Points on a hilly landscape, in no order, each with its height.
A climber steps from a point to the highest of its 4 nearest points, and stops where none of them is higher. Distance is the straight distance between rows; heights are no part of it.
q_791 height 424: [126 169 117 139 145  98 129 141 107 119 170 190 177 124 142 105 161 135
 107 132 197]
q_465 height 327: [ 95 180 139 116 112 179 102  72 127 144 166 126  97  96 109 148 110  70
 101 134  80]
q_412 height 165: [127 115 139 109 129 136 103  95 143 109 128  79  82  97 108 106 147 115
 153 128  50]
q_934 height 35: [131  95 129 121 149 151 110 124 168 143  95  80  66 139 134  79 150 136
 183 140  53]
q_353 height 53: [155  87 133 121 109 121 151 216  84 135  70 113 185 146 147 145 124 138
 150 114 157]
q_936 height 323: [117 207 106 145 128 144 111  90 132 132 178 175 111  76 127 160 128  88
  69 121 144]
q_603 height 144: [132  86 123 134 124 135 158 179 116 140  63  77 139 177 135 133 117 138
 172 165 140]
q_290 height 372: [143 125 157 146 110 149 102 110  89 114 130 100 118  86 103 154  93 114
 132  98  98]
q_170 height 300: [105 153  92 100 151 108 157 123 207 116 168 146 110 192 123 109 142 126
 134 175  99]
q_708 height 221: [154  93 127 131 111 115 149 150 112 108 108  93 159 131 121 144 105 109
 123 102 152]
q_484 height 312: [108 140 116 103 147 108 167 132 194 115 111 105 114 170 120 136 136 134
 154 168 108]
q_900 height 212: [141  75 137 124 106 107 166 164 121 118  93  92 155 139 136 134 122 128
 144 132 141]
q_158 height 222: [ 95 148 123 103 155 110 177 121 210 142 112 126 115 193 133  99 145 148
 148 197  95]
q_483 height 135: [188 170 128 141 121 137  85  80  64 127 134 193 139 113 144 106 124 164
  78  92 221]
q_220 height 213: [142  70 167 104 138 152 156 161  67 123 100 103 135 120 109 150  98 129
 151  94 112]
q_47 height 331: [171 140 129 145 122 139  98  89  88 152 146 184 117 115 153 151 104 142
  64  84 181]
q_623 height 172: [135  62 171 114 150 181 112 178  63 112  86  98 132 124 114 154 117 135
 183  94 110]
q_115 height 378: [127 141 134 128 130 116 128  96 147 103 155 115 107  93 126 141 120 108
 131 119 111]
q_505 height 670: [106 140 138  90 157 121 133  93 184 136 129  96  93 145 123 101 148 135
 163 159  56]
q_407 height 284: [122 102 134 113 136 112 137 133 146  98  99  80  98 157 113 106 121 132
 180 146 102]
q_853 height 813: [146 142 146 142 109 143 115  71 135 137 157 150 128  93 114 175  99 105
  76 101 130]
q_736 height 228: [126 105 138 102 134 147 124 114 111 113 109  91 107 127 132 110 120 138
 167 109  86]
q_113 height 195: [151  63 171 142  92 127 152 150  83 135 112 135 178 131 147 168  90 144
 117  96 156]
q_582 height 215: [106 125 102 125 150 127 148 156 186 129  98 129 151 179 128 110 138 144
 154 202 116]
q_307 height 673: [138 170 115 141 131 171 101  60 136 153 145 140 113  85 112 177  93 111
  50  96 121]
q_672 height 200: [ 69 204  98 109 130 150 112  91 141 132 186 145 114  94 110 165 138  80
  70 125  99]
q_398 height 149: [114 142 141 117 145 114 168 149 184 140  96 113 121 177 142 116 142 162
 163 207  89]
q_528 height 131: [143  83 137 126 147 161 137 182  96 127  67  80 128 157 123 101 119 142
 189 128 106]
q_657 height 262: [103 146 101 118 160  98 159 127 195 135 134 126 130 192 134 119 142 138
 148 203 120]
q_418 height 435: [122 128 128 106 142 112 155 103 174 131 111  93 101 150 132 108 141 132
 162 164  91]
q_171 height 186: [148  81 133 120 134 140 151 155 133 128  84  76 126 162 138  90 112 148
 191 161 104]
q_686 height 456: [152 130 155 171 108 117 125 107  95 142 133 140 140 116 151 172  91 115
  98  98 155]
q_211 height 273: [130 105 166 135 107 135 140 137  74 111 110 100 136 120 126 153  96 130
 133  96 127]
q_885 height 107: [142 105 127 124 154 139 142 141 151 120  66 107  97 144 144  89 143 138
 204 147  78]
q_983 height 113: [144  62 155 129 146 153 126 171 103 127  93 108  78 122 138  94 129 124
 206 107  62]
q_873 height 197: [132  71 141 111 124 139 132 152 107 126  97  85 137 118 106 123 120 130
 176 110 106]
q_81 height 164: [102 144 126 103 125 145  89  57 145 118 138 113  81  80 102 121 155  93
 134 148  34]
q_600 height 388: [119 165 137 144 108 181  95  40 136 136 138 141 115  78  91 159 100  69
  74 124  91]
q_526 height 276: [159 123 151 170 123 134 106 112  80 157 135 170 127 108 153 132  77 140
  73  80 179]
q_612 height 187: [120 116 142 122 111 147  97 105 108 135 127  94  91  84 128 125 133 109
 136 113  44]
q_375 height 366: [135 104 121 130 105 102 130 158 119 136 137 126 161 136 129 131 134 136
 118 128 173]
q_182 height 139: [ 68 216  95 120 122 100 133 121 112 123 211 193 129 145 128 106 171 132
  97 130 138]
q_737 height 311: [149 175 127 164 152 129 103  95  97 153 155 186 135 110 125 124 134 149
  72  94 194]
q_709 height 72: [120 115 102 133 116 111 134 191 164 142  67 122 169 152 135 128 117 166
 134 184 190]
q_843 height 66: [137  83  96 155  84 114 140 221 155 150  59 134 180 150 149 132 116 181
 127 173 182]
q_740 height 209: [117 197 112 132 136 100 118  96 117 138 185 198 158 117 137 117 161 133
 114 120 184]
q_90 height 105: [134  85  95 134 111 121 151 211 143 124  52 104 172 160 125 115 110 169
 141 167 174]
q_247 height 81: [ 90 187  80 103 146 115 141 123 144 119 209 179  94 144 126  99 158 113
 111 149 108]
q_698 height 156: [129  72 116 130 132 127 160 187 103 129  60  91 163 155 114 132 107 152
 151 135 152]
q_63 height 313: [ 97 164 110 119 135  83 136 136 143 138 186 177 142 159 121 118 170 136
 106 141 154]
q_36 height 444: [127 131 111 137 138  94 140 143 143 123 153 163 176 146 137 122 170 127
 115 146 188]
q_538 height 398: [ 99 141  92 120 144 101 143 142 159 125 162 153 140 162 133 110 168 124
 113 159 180]
q_166 height 504: [143 134 149 145 105 158  94  80  93 120 124 101 131  86 112 161  76 111
  83 111  83]
q_510 height 203: [169  89 179 166 123 151 118 129  68 145 117 149 143 114 122 182  70 162
  95  73 151]
q_225 height 271: [110 151 143 123 108 131 104  67 115 106 139  95 100  82 115 143 128 101
 127 136  80]
q_343 height 162: [164 101 204 147 116 151 143 156  60 153  90 133 150 114 131 185  68 139
 107  90 149]
q_402 height 513: [138 119 102 136 131  88 135 166 151 126 133 141 170 150 135 107 165 155
 123 158 188]
q_861 height 621: [159 130 129 142 123  98 113 141 120 131 138 183 200 129 153  89 149 149
 112 119 215]
q_216 height 255: [109 138 138 109 152 113 162 116 195 140  90 102 105 182 125  96 148 156
 188 177  76]
q_52 height 89: [ 94 208 107 126 142 109 109  92 140 108 212 188 112 129 143 148 152 103
 109 124 117]
q_314 height 250: [123  88 145 117 125 139 109 124 100 120 106  92  99  91 107 123 132 133
 164 125  86]
q_373 height 52: [ 73 188  97 142 137 114 108 105 145 122 187 183 121 114 127 132 158 128
 110 114 151]
q_899 height 298: [150  96 105 157 103 120 125 206 104 161  93 150 188 138 156 127 131 143
  88 126 220]
q_177 height 449: [125 113  94 143 131 109 123 184 152 133 106 137 177 134 135 101 152 134
 135 142 212]
q_555 height 147: [146  61 141 115 124 155 167 179  74 120  83  77 140 154 127 119 106 147
 184 110  91]
q_236 height 301: [126 115 146 132 115 138 125 113 103 124 128  95 123  91  97 131 111 122
 154 106  88]
q_703 height 233: [141 153 134 140 116 100 123 117 127 124 147 163 147 109 140 126 155 127
 106  98 201]
q_734 height 342: [143 118 125 143 113  93 133 136 124 128 143 171 172 147 134 130 125 124
 101 108 184]
q_665 height 268: [119 115 123 111 148 131 127 100 160 103 128  82 101 144 113 109 156 127
 167 116  78]
q_101 height 505: [108 176 127 148  98 138  81  63 141 116 152 147 112  85 123 158 100  83
  91 111 111]
q_199 height 61: [178 192 127 111 144 102 102  85  75 134 124 191 181 122 150 100 123 179
  87 117 219]
q_735 height 374: [148 105 120 127 119 106 145 188 127 144 109 139 187 134 151 126 122 137
 119 142 189]
q_50 height 626: [148 187 127 161 132 141  91  93 119 142 171 178 115  97 153 156 115 132
  78  92 170]
q_43 height 216: [114 152 140 131 104 158  90  65 119 133 146  97  89  72 109 148 138  82
 105 121  67]
q_893 height 451: [111 142 110 134 140 116 137 166 186 119 143 133 167 179 131  96 157 139
 120 165 186]
q_111 height 146: [ 82 188  96 105 128 123 121  98 164 118 196 158  90 131 125 151 141  96
 104 140  91]
q_25 height 392: [135 130  99 122 120 101 141 152 175 115 137 111 136 152 117 124 144 114
 131 160 162]
q_829 height 137: [170 124 135 155 118 187 104  86 100 164 138 154 116  90 131 164  68 148
  29  80 165]
q_214 height 110: [ 99 193  85 114 146 107 141 119 164 113 215 158 116 131 121 129 159  92
 125 137 135]
q_349 height 519: [123 164 129 139 124 125  89  87 148 135 151 139 118  92 128 156 145  98
 100 107 123]
q_361 height 161: [138  57 144 112 128 140 162 186  66 141  71  89 155 134 130 147 106 131
 179 125 127]
q_206 height 133: [139  45 149 132 139 166 133 168  78 127  87 109  84 132 120 113 132 118
 192  90  76]
q_110 height 104: [ 79 167 117  95 140 119 127  97 181 107 190 115  92 134 109 129 141 119
 138 151  96]
q_542 height 310: [139 118 163 142 105 124 128 119  88 119 121 118 143 109 130 134  89 137
 119  93 133]
q_38 height 290: [123 107 144 116 119 122 144 109 129 114 132  94 132 115 116 142 123 127
 132 116 115]
q_596 height 208: [122 160 127 148 118  97 130 125 147 107 157 137 136 124 126 124 153 107
 113 114 172]
q_844 height 332: [121 139 110 109 143 110 158 112 180 102 139 126 108 164 129 112 158 131
 132 156 130]
q_655 height 55: [ 71 232  88 108 151 105 135 116 133 122 210 183 117 119 126 109 177 101
  93 138 126]
q_826 height 287: [153 101 139 128 112 110 154 163 101 118 104 123 161 138 140 151 111 143
 114 104 171]
q_271 height 132: [125  90 145 117 133 148 107 118 117 129 136  80  69  96 147  85 143 119
 161 101  53]
q_415 height 343: [110 146 104 123 143  98 176 137 184 127 183 142 117 168 126 119 163 134
 124 167 134]
q_350 height 90: [ 97 147 121  88 126 130 101  70 155 120 171 120  87 109 110 134 144  87
 143 154  70]
q_22 height 100: [154  82 122 105 114 145 141 219 111 143  59 111 186 153 128 143 104 171
 137 130 171]
q_940 height 88: [120 127 125 122 161 141 108 106 149 136 128  92  39 104 140  79 153 114
 162 129  45]
q_292 height 231: [143 186 121 151 134  96 106 101 112 129 178 194 167 131 138 117 167 154
 102 102 201]
q_88 height 158: [130 117 117 127 148 120 150 158 181 124  71  99 134 151 126 110 113 153
 146 178 141]
q_962 height 237: [ 89 180 124 120 104 197  97  43 137 132 139 142  90  90 107 138 124  36
  77 137  61]
q_204 height 384: [134 108 160 140 112 161  98  91  80 110 126 122 117  90 137 170  67 124
  75  97  93]
q_881 height 258: [146 133 128 130 111 111 134 127 134 108 161 133 139 128 133 135 130 120
 105 102 171]
q_972 height 434: [146  99 106 133 105 101 134 179 135 137  98 126 184 156 120 115 135 136
 127 150 175]
q_386 height 293: [159 108 161 162 117 133 118 122  74 137 117 159 120 112 132 185  71 147
  87  89 150]
q_78 height 145: [169  59 164 128 148 165 118 193  68 122  69 121 139 117 111 160 119 132
 174  86 111]
q_783 height 39: [133  78 141 145 146 139 128 134 154 144 106 109  39 140 151  64 156 128
 205 133  23]
q_89 height 83: [132  76 130 132 145 135 133 155 123 140  93  93  87 122 140  79 134 146
 196 127  64]

Where does a climber stop that starts at each point below?
q_271 -> q_853
q_220 -> q_853
q_983 -> q_853
q_655 -> q_402
q_90 -> q_402
q_170 -> q_402
q_603 -> q_402
q_934 -> q_505
